Each scene shows the same named points in several views. A view is turned or mirrored, shifted and resized as a whole, has a little noise and may leave points out.

Scene 1
View 1
j_50:  -7 -11  10  -3   3 -11   3   5  10 -15  -9  30   2  14 -14 -10  23  30  -1  -8  12   1  -2  -7  -2
j_689:  -9  -2  20  -6  -4 -10   0   8  -2 -18  -1   9  -4  14   1   0   6  30 -21 -20  11 -25   7   0  23
j_949: -10  -7  14   7  -1  -5   5  -2   4  -7   4  18  10   4  -7  -9   3  27 -18  -9   8 -15  -3   0  20
j_735:   2 -21   6  10 -14  -8   9  -9   8  -6   4  25  21  -4  -9  -4  -3  31 -13  -9  14 -15   2  16  37
j_427:  -1 -11  14 -18  -7 -16  -1  12   7 -32 -12  19  -7  20  -8   2  20  36  -4 -22  17 -13  16   1  11
j_392: -25  10  31   0  11  -5  -6  12  -4 -10   0   2 -11  17   2 -10   8  25 -33 -17   4 -23  -4 -17   6
j_88: -16 -13  17  12   2 -14  -4   1  10 -24  -2  34   5   6 -22 -10  17  33 -13  -3  14  -5  -3   4  10
j_790:  -2  -2  15 -22   0  -8   2  12   2 -14 -12  10 -11  24   4  -4  20  28  -7 -21  10 -15   9 -15   1
j_165:   7   0  10 -27   1   1  12   5   4   4 -14   3  -8  26  13  -7  18  23   1 -19   2  -8   1 -28  -6
j_249:  12 -13   6 -23  -8  -8   9   8   8 -14 -12  17  -2  21   2   1  16  30   5 -20  13  -9  11  -7   8
j_582:   9 -26  -1   2 -18 -11  11  -6  14 -18  -3  35  20   2 -15   1   7  35   2  -8  18  -9   8  18  30
j_753:  -6  -6  12  -4  11   2  11  -2   8  10  -7  19   5  14  -4 -19  18  18  -3  -2   4   6 -14 -26 -11
j_424: -10 -23  13  11 -11 -24  -7   4  11 -40  -3  40   8   4 -26   1  15  42 -12  -9  21 -13  13  21  24
j_778:   4   0   9  -8   2  12  19  -6  -1  26   0  -1  12   8  17 -11  -6  15 -15 -14  -2 -14 -12 -19  16
View 2
j_582:  23   9  22 -11 -22  24   8  24  -6 -19  -2  -6 -14   8  15  -7  13  23   8   4  15  21  25   9  13
j_790:  20   0 -10   3 -11  -6   6  19  -7 -10  -9 -12  -7 -14  -9   4   5  17   6   5  24   7 -12   6  -5
j_50:  19   3  -1  -3  -5   0  -4  13  -8 -11  -5  -6  -1  -5   4  -4   6  15   7  -2  19  13  -2   3   8
j_424:  28  29  17 -10 -16  15  -5  26   6 -20  -5   2  -4  13  11 -22   6  22  10   9  32  32  21   2  15
j_735:  26  14  21 -10 -13  19   0  22 -13 -25   0   2 -14   8  20   0  22  16  13  -7   6  20  25   6  15
j_165:  17  -8 -11   6  -7  -7   7  12 -16 -10  -9 -13  -8 -18  -5  14  12  14   7  -3  14  -1 -17   6  -4
j_949:  25  13   8  -5  -1   6  -8  17 -11 -20  -2   3  -4   2  15   3  18   9  15  -9  11  15  11   2  13
j_778:  19  -8   1   2   1   2  -1   9 -26 -19  -1  -4 -11 -12  15  26  29   4  14 -19  -7  -3  -4   6   3
j_249:  21  -1   0   2 -20   4  12  21  -8 -13 -11 -12 -13  -8  -5   2   9  22   7   7  20  12  -1   9  -2
j_689:  31  23  -1   0  -5  -5  -3  22 -10 -25  -9   7  -8  -2   0   6  21  10  17   0  20  15   6   1   0
j_392:  29  24  -5   0   7 -11 -15  16  -9 -19  -4   8   3  -4   5   2  15   4  19  -8  21  14  -4  -3   7
j_427:  27  15   1   0 -16  -1   6  26  -1 -17 -10  -5  -6  -4  -8  -7   5  20   9  13  33  20   2   4   1
j_88:  25  19  10  -9   0   6 -13  17   2 -11  -2  -1   5   6  14 -18   1  16  11  -2  26  23   9  -1  19
View 3
j_790: -11  -8   8  11  12  11   0   1  18   7 -14 -34  -1 -37  13  18 -10  21  18 -31   6   5   9  -2   2
j_88: -32 -32   6 -13  24  -6   5   9  19  19   4 -27  -5 -29   9 -13  -8  29  -9  -3  -5   5  -3   6  11
j_949: -12 -15   1 -10  10  -1  -3  -8  21  17   5 -24   2 -25  14  13 -11  36  -6 -11  -3   4 -12  -6  -7
j_778:   6  16  -2   5  -9   0 -24 -30  28   9  13 -10   3 -37  13  23 -23  38  13  -5   5   0  -7 -19 -20
j_735: -18  -2   0 -16  20  -2  -7  -9  25  23  38 -23  -4 -32  21 -16 -24  20 -12 -20 -11   7 -25   6 -17
j_249: -17   1   7  13  15  12  -3  -3  25   9   2 -32  -7 -43  14  -3 -20  10  21 -35   5   8  10   4  -1
j_689:  -9 -10   3  -5  11   7   3  -5  15  16   1 -34   0 -26  18  17  -8  27  -2 -34  -5   5 -13   3 -12
j_165:  -5   7   5  20   1  13 -13 -12  23   3 -11 -24   0 -42   9  20 -19  24  31 -21  11   4  17 -13  -1
j_50: -20 -12   6   1  14   0  -3  -1  22  11  -2 -26  -4 -36   9   1 -14  26  11 -10   5   4   7  -4   3
j_427: -24 -14  10   4  23  14   9   8  18  12  -3 -41  -4 -37  16  -2  -8  13  11 -39  -1   9   5   9   3
j_582: -26  -2   2 -10  26   2  -1  -3  24  22  35 -29 -11 -40  19 -30 -26  10  -4 -23  -9   9 -12  13  -9
j_753: -15  -8   1   8   6  -5 -17 -12  27  10  -1 -14   0 -41   3   4 -20  37  17  17  12   2  16 -17   9
j_392:  -6 -24   2  -4   1   2   2  -3  15  11 -19 -26   7 -20  10  36   2  45  -4 -15   0   2  -9 -11  -4
j_424: -38 -30   8 -17  34   1  15  13  17  24  19 -39  -7 -29  18 -26 -11  16 -14 -25 -11   9 -14  20   2
View 4
j_689:   7   1  -8  -3  -5   2 -18  -3   0   5   5   6 -24 -19  -8  -8  -5  10   1   4  -3   4  -8  -4   8
j_427:   9  -8  -7   3  -2  -3 -14  -8  -2   4   2  10 -19 -14   6  -2   5  15   1   6 -10 -13  -6   3  -9
j_88:  11   3  -9  -3 -14   3  -2   1 -25   9   7  -5  -7 -11  10 -10  -5  10  12   8  -7  -2  -5   8  -2
j_735:  -3   6   1  -9 -20  -1  -9  13  -5   5   3  10 -10  -1  18 -12 -13  18   4  -1   3   9  -4 -14  14
j_790:  11  -8  -7  -5  10   0  -9  -6   5   4   1   9 -19 -17  -9  -1   5   8  -5  14  -6   0  -9   4  -7
j_949:   8   6  -5 -10 -10   2  -5   7  -9   5   5   2 -12 -11   2 -10  -9  10   4   5   0  12  -9  -4   9
j_424:   2   2  -6   9 -28  -3 -19   2 -20   9   6   6 -14  -4  26 -11  -7  21  11  -6  -5 -14   2  -7   6
j_50:  12  -2  -5 -10   1   0  -1   0  -7   6   3   4 -10 -11   2  -2   1   9   0  14  -4   3  -9   7  -7
j_249:   6  -9  -2  -7   5  -6  -7  -3   8   3  -2  17 -14  -7   7   0   6  12  -5  12  -5  -3  -9  -1 -10
j_753:  14   0  -3 -25   9   3  13   8  -8   7   1   0   0  -9  -4  -4   0   1  -1  21   1  19 -15  11  -7
j_392:  16   5 -13  -8   3  10 -10  -2  -9   6   7  -4 -24 -29 -25  -9  -5   2   5  10  -3  15 -12   6   8
j_778:   3   3   2 -30   9   4   1  12  13   1   1  13 -12  -9 -13  -6  -8   3  -7  13   8  34 -16  -7   9
j_165:  10  -9  -3 -17  19  -2  -1  -3  14   2  -1  13 -12 -13 -11   3   7   4  -9  21  -1  11 -16   5 -10

Which points are out of place in each view (at most two, in the order of its rows)? Write - if all are in place.
view 1 -> j_50
view 2 -> j_790, j_392
view 3 -> j_949
view 4 -> j_424

Scene 2
View 1
j_679:  -5  18  23  -4  -8  33  15  22   0 -17  25  -5  -2 -13 -23  -3  17 -40   6   2  14  11 -38 -19 -31
j_965:  -6  11   9   2  -7  12  10   6  -1   2   2  -4  -2  -5 -13   9  12 -18   8  -5   7   7 -22  -8 -25
j_521:   5  -2  22  13  -6  14  -9  14  -8   9  -5  26  20   0 -34   1  36 -29   3   7   8   1  -7 -17  -9
j_265:  -6  20   9   4   1   0   5  12 -18 -13  15  10  -1  -5 -21   6  23 -22   1   7  11   7 -20 -17 -13
j_468:   2  17  -3  14  -5   2   4  -4 -25  12   3  -1  -6   7 -30  10  12 -19  -4   0  10   6 -10  -6 -11
j_930:  -8  16 -11   7  -4 -14  11  -9 -19  12  -3  -8 -10   4  -9  20   5  -4   2  -8   5   8 -10   1 -18
j_275:  -6  -6   6   8  -7  -5   4  -4   0  20 -23   4  10   4  -8  18  17  -2   9 -13  -1   2  -2  -1 -17
j_182: -11  21  11 -10  -7  21  21  13   1 -14  19 -19 -14 -10  -9   5   4 -24   7  -7  10  10 -38  -9 -37
j_777:  -7  18  20  -1  -2  19   8  21  -4 -16  18   4   1 -11 -21  -2  23 -34   4   8  10   8 -32 -21 -24
j_103:  -3  -6  14  20   1 -21 -14   2 -12  17 -25  40  30   1 -17  14  39  -4   7   5   2  -4   9 -14   4
j_654: -13  21 -14  -3  -8  -7  22 -12 -11  11   1 -28 -23   4  -2  23  -7   0   5 -19   4   8 -18   9 -29
j_575: -19  10   0  -3   0 -23  16  -5  -1   3 -10  -6  -2  -4  10  23   8   8  13 -11   1   2 -13  -1 -23
j_238: -14  10   3  -6  -8   1  22  -3   4   4  -3 -19  -9  -3   3  16   1  -5  12 -18   2   5 -21   0 -33
j_51: -10 -15   8   5 -10  -5   5  -9  12  25 -34   1  11   2   3  21  12   4  14 -21  -7  -1   0   4 -23
View 2
j_51:  21  -5 -14 -13   0   3  10  -5  -8 -17  -9  28  11   5  -7   6  -8  19   9  -8  13  22 -15 -10   5
j_777:   9 -15  18  -4 -10  -4   1 -14  -4   7  -2   2 -10   0 -10  -9  -8   1   7   9   6   8   5  -3  -4
j_679:   7 -18  22  -2 -10  -1  -1 -14  -3   8  -1   0 -11  -1 -13 -14 -10  -3   7  11   3   8   8  -5  -8
j_521:  22  -3   4  -4 -11 -19   6 -22 -15   0  -7  -5  -1   6  -6  -8  -6  17   3   2   5   5   1   0  11
j_930:   4  -7   1 -12  -2   3  11 -12   4   5  -9  21  -4   4   2  12   5   1   7  -7  16   7  -9   2  12
j_265:   8 -10  15  -5 -10  -9   4 -20  -2  12  -6   0 -10   3  -3  -3   0   0   4   4   9   1   3   4   8
j_965:   9 -13   7  -8  -7   1   5 -12  -1   1  -7  13  -3   2  -7  -2  -4   2   8   2   9  11  -2  -4   1
j_468:  10  -4  10  -9  -6  -6   5 -16  -2  10  -6   9  -6   7   3  10   0   6   2  -5  14   5  -4   2  11
j_654:   0 -14   0 -13   0  12  10  -6   8   2  -9  29  -4   2  -1  12   4  -5  10  -6  17  11  -9  -1   4
j_275:  16  -5  -9 -10  -3  -2  11 -12  -7  -9 -11  20   4   5  -4   4  -3  14   7  -6  13  14 -10  -5  10
j_182:   0 -21  15  -6  -5   9   2  -8   3   7  -2  14 -12  -3 -11  -6  -5  -9  10   7   8  11   3  -4  -8
j_238:   3 -15   1 -10  -2  12   8  -6   4  -3  -8  28  -4  -1  -8   3  -1  -3  11   0  13  15  -8  -5  -1
View 3
j_575: -23  19 -12  -2  -3  13 -13 -16   7  28 -10   7   5   0   2   9  -5   7  13  -1  26 -14 -14 -11 -20
j_275: -23  30 -23  -7   0   0   1 -15  20  39  -8  19   8  -8  11  15  -5  19   1  11  20  -2   9 -12 -11
j_51: -18  31 -26 -15  -5   0  -4 -12  25  44  -9  20   2 -11  10  19 -11  28   0  13  35  -3   0 -13 -12
j_930: -30  26  -7   1   3   2 -10 -22   9  29   2  -3   6  -4   5   1   3   8  14   8   8 -13   1   2 -12
j_468: -35  29  -8  10  12  -5   5 -25   7  29   7   3  19  -4  14   1  11   4   9  10 -12  -2  25   4  -4
j_679: -20  37 -20  44   0  -1   2  11  -1  -9 -28   3   9   0  14  32  14 -10 -11 -10  -7  10  15  -6 -11
j_265: -30  30 -14  27  10   1   7 -13   2  11 -14   6  21   2  15  14  12 -10  -2  -3 -15   3  23  -5  -6
j_777: -22  31 -20  36   3   4   6   1   1  -2 -27   9  15   3  14  25  11 -12 -10 -11  -9   6  16 -13 -10
j_182: -21  33 -15  34  -4   1 -14   7  -1  -8 -21  -5  -2  -1   6  26  10  -5  -1  -8   3  -3  -5   1 -17
j_965: -23  31 -18  17   0  -1  -4  -3   8  13 -14   6   6  -4  11  21   5   4  -2   1   6   0   5  -7 -11
j_521: -25  34 -27  12  10  -1  23 -12  14  28 -19  26  25  -3  20  22   6   4 -14   2  -6  14  39 -19  -2
j_654: -27  26  -6   5  -4   2 -22 -12   4  20  -1  -7  -2  -4   2   7   1  10  15   4  17 -16 -15   3 -19
j_103: -27  22 -26 -13  13  10  22 -32  19  54 -11  35  33   0  15  10  -5   9  -3   8  12   4  31 -27  -4
View 4
j_521: -15  35  -4  -8 -14 -10  -3   1  13  -4   9  24  17  -4   1   1 -13 -12   5  26  19 -13   7 -12   6
j_265: -18  24   9  -6 -21   2 -25 -10  -8   1   5  12   5  -9   8  10  -9 -22   9   9   7   2   3   0  13
j_103: -10  18  -5   2  -3 -15  -4  -2  32  -6  -2  14  42  -1  -5  -9 -35 -14   5  39  13  -6  -2 -30 -12
j_575:  -6 -27  12   0  -1  12 -17   3   6  23  -5 -21  19   6   2   1 -12 -18   1  16 -14   8  -3 -27   3
j_182: -14  -2  10 -13 -17  17 -19   5 -23  24   6 -10 -13   1   7  14  16 -20   7  -3  -6   3   7   0  28
j_238:  -6 -27  12  -8  -7  19 -11  11  -8  34   0 -25   0  10   4   6  10 -12  -2   6 -15   2   3 -20  17
j_777: -19  24  -1 -14 -18   8 -16   2 -15  12   6  12  -2  -8   3  13   9 -24  17   6   4  -3   6  -1  25
j_930:  -9 -18  27   6 -14   7 -23  -8   4  11  -1 -11  13   6  11   1 -20 -10 -11  13  -7   8   0 -10  -3
j_51:  -2 -20   4  -1   1  -1   4  15  23  20   7 -14  20  14  -2 -10 -14   4 -15  27   2 -11   6 -35  -5
j_965: -10   3   8  -8 -12   6 -12   3  -3  15   6  -3   1   1   4   5  -1 -12   1  10   0  -1   6 -10  14
j_654:  -6 -29  26   2 -11  14 -22  -2  -3  23  -1 -24   4  10   9   2 -10  -9 -11   7 -15  11  -1 -11   3
j_275:  -5  -9   8  -1  -6   0  -3   6  19  11   5  -6  20   9   0  -5 -15  -1 -11  26   4  -8   4 -27  -2
View 5
j_930: -11  -5  -7   1  12  -7  20   5   4  -6  14  -2   8   2   9  -5  -5   1   2  -4 -13   5  13  -2   5
j_182:  -1   3  -5   7  -6  11   8  -7   0  -8   4  -6  12  -5   5 -17 -21   0  -6 -13 -11  -8   6   4  29
j_965:   2  -3   0   8   2   5  12   0  -3  -8   7   0   7  -6  10  -8 -11   1  -5  -6  -3  -1   9  -1  17
j_103:  -2 -12  11   5  15 -11  17  17 -15 -11  11   6  -7 -11  20   8  15   9  -3  18  20  14   8 -10   2
j_51:  10 -13   8   5  14  -7  17  20  -3 -14  15  15  -1   2  11   0   0  -1  -5  -9  -8  19  17 -14  10
j_679:   4   5   2  14  -9  18   5  -9  -8  -6  -2  -8   9 -14   8 -13 -19   2  -6  -5   4 -16   2   5  26
j_521:   3  -6  12  15   9   4  11   6 -16  -5   2  -2  -4 -17  16   6   6   8  -4  15  27  -2   5  -4   5
j_654:  -9  -5 -10  -2  10  -6  18   6   8  -9  15  -2  10   6   7 -12 -12  -1   0 -12 -23   7  15  -3  14
j_265:  -8   1  -3   9   2   7  11  -6  -6  -1   3 -12   5 -11  11  -7  -8   7   0   7   8 -10   3   6  12
j_777:  -1   2   2  11  -7  11   6  -7  -9  -7   0  -8   7 -14  11 -10 -12   5  -5   1   8 -11   1   4  25
j_238:   0  -5  -4   1   4  -2  14   5   3 -12  12   4   9   2   8 -13 -14  -2  -5 -15 -19   6  12  -5  21
j_468: -8 -4 -2  9 13  2 17 -2  1  1  7 -8  5 -4 10  0 -4  6  2  3  1 -2 12  2 -1
j_575:  -7  -7  -5  -4   6 -13  18  12   0 -14  16   5   4   2  13 -12  -4   1  -3  -5 -16  13  11  -7  21
j_275:   4 -11   6   6  12  -4  16  13  -3 -10  12  11   0  -2  12   0   1   2  -4  -4  -3  12  15 -10   8
View 6
j_679: -10  -9  -4   1 -20  -8 -17   7  -4   8   3  -1  12  18 -14   0   4   9  -2  16  -1  19   0  -6   1
j_575:  -5  11  13  -9   5  -8   3 -16   7   2  -5  14  -9  10  -8   9  -1  -1  -9   8   2  -6 -10   8 -12
j_238:  -6   9   9  -5  -5 -11  -2  -4   8   3   0   7  -4  16 -12  10  -3  -2 -11   2  -3  -5  -6  10  -9
j_777:  -9  -7  -3  -1 -13  -4 -12  -2  -6   7   0   3   8  15 -11  -2   5   9  -1  19   1  18  -3  -6   0
j_103: -13   4  19  -5  24  19   8 -23  -3  -5  -7  10  -4 -10   7   7   0  13   4  20  -3  16  -9 -10   2
j_654:  -5   9  11  -1  -5  -8   5 -13   9   2  -1  11  -4  17 -12   4  -2   1  -8  -2   1 -14  -6   8 -14
j_521: -14  -7   9   2   7  14  -1  -8  -7   0  -1   2   7  -2   0   3   1  14   6  18  -8  24  -3 -14   6
j_468:  -9  -4   8   8  -3   9   7 -14   1   2   1   7   3  11  -4  -5  -2  13   4   4  -1  -1  -2  -8  -3
j_182:  -6  -1  -1   0 -19 -15 -13   2   1   8   3   3   5  23 -17   1   3   3  -8   8   1   5  -1   3  -6
j_965: -10   0   7   1  -5  -3  -5  -3   2   4   0   3   4  12  -9   5   0   5  -3   8  -4   6  -3   1  -3
j_930:  -6   5  12   2   0   0  10 -18   6   1  -1   9  -5  13  -6   0  -2   7  -3   1   1  -9  -5   2 -11
j_275: -11   8  18  -3  14   6   5 -10   6  -2  -2   5  -3   0  -3  13  -6   4  -3   4  -8   1  -8   1  -2
j_265:  -8  -7   1   5 -10   4  -2 -10  -4   5  -1   5   6  14  -6  -7   5  14   3  16   4  12  -1 -10  -2

Which points are out of place in each view (at most two, in the order of its rows)? Write - if all are in place.
view 1 -> j_265, j_654
view 2 -> j_51, j_777
view 3 -> j_468
view 4 -> j_238
view 5 -> j_521
view 6 -> -

Scene 3
View 1
j_308:   2  26   7 -12  -9   5  11   1  -3 -37  14   5  15  39  17  15  14   3 -17  -9 -19 -12 -18 -23 -11
j_272:  -3 -10 -21 -16  37  -4  -1   8  -6 -49  -7   4 -41  -9  32 -28 -19  11 -13  33   7  23 -26 -40 -27
j_532:   8  -3 -10  -3  18   7  -7  12   3 -21  -6   7 -16  -2  15 -17 -16  18 -11 -21  -3   6 -17  -1   2
j_189:   1   8   0  -3  21   2   4   6   2 -38  10   0 -13   9  16  -6 -14  10  -9   8  -7  14 -17 -22   0
j_982:  -1   2  -8  -8  25   1  -1   8  -2 -37   2   2 -22   5  20 -16 -15   8 -10  11  -1  14 -20 -23 -10
j_109:  -2  10  17  17  13  20   6  13   6 -12  -3  -9  -7  15  -8   2  -7  10  -4 -17  -7   7   9  15  34
j_924: -19   5   3   0  41   1   6   3  -6 -45  -4 -15 -42   5  20 -12  -9  -2  -4  56   7  31  -5 -35  -4
j_784:   3  26  11 -12  -3   2   7   0   3 -40  21   4  13  36  14  12   3   2 -14  -3 -20  -4 -18 -26  -6
j_517:  -8   5   2   0  23   5   6   8  -3 -33  -2  -6 -23   9  14  -9  -5   4 -11  21   0  19  -9 -19  -1
j_950:   3  10  -5  -8   7   5   2   8  -1 -31   2   8  -4  18  14  -4  -1   8 -14  -7  -9   1 -15 -17  -6
j_651:  -2   8   6   6   7  14   6   9  -1 -15  -7  -1  -8  18   0   2   5  12 -12 -13  -9   4   0   6  17
j_875: -13   7   7   2  25   6   7   4  -3 -37   2  -8 -25  11  12  -4  -7   2  -7  29  -1  20  -5 -21   1
j_268:   8   5  -6  -8   2   7   0   9   0 -24   0  12  -2  15  15  -4  -3  13 -16 -23 -12  -6 -19  -9  -4
View 2
j_109:  30   8 -16 -31 -17   2 -20   7  13   5 -35  11 -19  20   1 -17  -4  -2 -15 -20 -14  15   3  -6  31
j_950:  16   1 -17 -12  12 -14 -16   4   6   0  -8  -5  -7  13  -9   5  -2  -2 -21 -18 -13  13 -16  14   7
j_268:  17   4 -13 -18   6 -24 -20   5   5  -2  -6 -10 -12  16 -11   6  -4  -5 -22 -24 -21  12 -18   8  16
j_517:  26  -5 -23  -5  19  13 -21   9   1   6 -16  -2   1  11  -7  -2   1  -5 -12 -10   0   6  -5  14  -5
j_651:  23   7 -21 -26  -9  -5 -20   3   6   7 -22   1 -10  18  -2  -8  -4 -11 -19 -13 -16  11  -8   2  22
j_532:  39  -2 -19 -14   8 -11 -28  15  -1  -4  -9 -13  -8  22 -13   4  -3  -1 -18 -35 -18   8  -8   2  16
j_308: -14   9 -11 -17   7 -27  -3  -7  17   3  -2   0 -13   7  -5   2  -4  -6 -26  -3 -10  24 -24  24   7
j_924:  31 -17 -28  12  40  44 -18  13  -5  10 -12   3  15   1  -7  -4   4  -7  -3  -1  22   2  -3  23 -32
j_272:  40 -17 -25  14  46  12 -31  18 -11  -1   1 -18  16  13 -18  12   3  -3  -8 -25   1   1 -14  19 -25
j_189:  18  -2 -13 -13  10  -4 -16   8  11   0 -13   1 -10  13  -7  -4  -2   2 -16 -21  -6  17  -7  14   7
j_875:  24  -6 -21  -6  19  17 -18   9   1   7 -17   4   1  10  -4  -7   1  -5 -10  -9   4   7  -4  14 -10
j_784: -10   6  -8 -17  11 -21  -3  -4  18  -1  -7   4 -15   6  -2  -1  -5   1 -24 -10  -6  25 -19  27   7
View 3
j_950: -15  13 -23  10  -3   4 -16   2  20  -2  -4 -15  10  -7  10 -15 -30  -9  15 -10  21   3  14  -7  19
j_532: -20  20  -8  23  -3  -2 -17 -14  29  -7 -18 -21  11 -17   6 -23 -20   0  20 -24  14  14   6  -9  17
j_875: -18  23 -14   7   0 -10  -2   6  15  -3  -8  -6   3   3   2 -10 -22  -1  13   2  19   5  11  11  17
j_189: -23  22 -14  12   6   0  -3   4  15  -9 -11 -13   3   5   7 -13 -21  -7  15 -12  21   9  10   4  19
j_982: -20  27 -21  12   7   2  -9   4  21 -11 -16 -22  -5  10   7 -10 -18  -7  17 -23  16  10  12   2  12
j_308: -11  -8 -34   4  -2  10 -21   9  10   0  14  -2  19 -11  17  -6 -43 -20  10  10  32  -9  15 -13  29
j_268: -14   8 -21  18  -5   4 -25  -7  26  -2  -6 -17  16 -18  12 -17 -30 -10  16 -14  20   5   9 -18  21
j_517: -18  31 -17   7   3  -8  -3   6  19  -6 -11 -13  -5   8   0 -10 -20  -2  14  -8  17   5  13  13  10
j_651:  -9  17  -9  18  -9 -17 -16 -12  25   8  -7  -2  16 -27   1 -16 -31   1  15  11  15   1   9   3  19
j_109: -20  19   8  24  -9 -24  -7 -16  25   8 -10   2  23 -33  -4 -22 -22   7  11  19  16   5   3  10  29
j_784: -18  -6 -25   3   1  12 -12  12   8  -1  11  -3  19  -4  16  -8 -37 -23   9  10  34  -5  12  -8  33
j_924: -24  52 -28  -8  12 -10  17  27   8 -11 -18 -15 -29  46  -1   2 -11   1  14 -13  15   9  18  35  -3
View 4
j_308: -11 -10   1   1  -6  -2  -7  -5   0 -12  10   0   7  -5  21 -10  10  -7  -2  -3  -3   7  -7  10 -15
j_268:  -3 -12   7  14  -9  -1  -4   4   8 -12   1  11  14  -8  15   3  18  -7   5   7   8  -1   2   1   2
j_982: -9  5  7 11  2 10 -3 -4  5 -4 -3  2 13  3  9  2 14 -4  8  4  0 -7  4 -3  6
j_272:  -9   8  10  17   8  18  -7  -7   9  -5  -6  -3  21  12   5   7  21   2  14   8  -8 -13   2 -11  14
j_189: -14   4   8   6   0   8  -1  -5   1  -4  -1   2  11   2   9  -1  10  -5   6   1   2  -5   8   0   1
j_875: -13  10  10   2   8   7  -2 -16   1  -1  -2  -2  10   4   7  -1   8  -3   4  -3  -2  -4   7  -7   1
j_784: -14  -8   2   0  -5   0  -4  -1  -1  -8   8   0   6  -3  18  -8   7  -7   0  -3  -2   4  -3  13 -14
j_517: -11   8   9   3   5   7  -3 -13   2  -4  -2   1  11   1   8   0  11  -3   5   0  -1  -5   7  -8   2
j_532:  -6  -2  13  11  -6   0   0  -1   8  -5  -5  12  12  -9   9   4  15 -10   5   6  11  -3  12  -6   7
j_651:  -6  -3  10  -1  -3  -7   0 -13   2  -7  -2  12   6 -14  13  -2   7 -11  -3  -3  11   5  12  -6  -4

Which points are out of place in each view (at most two, in the order of its rows)? Write - if all are in place.
view 1 -> j_924
view 2 -> j_189
view 3 -> j_875
view 4 -> j_268
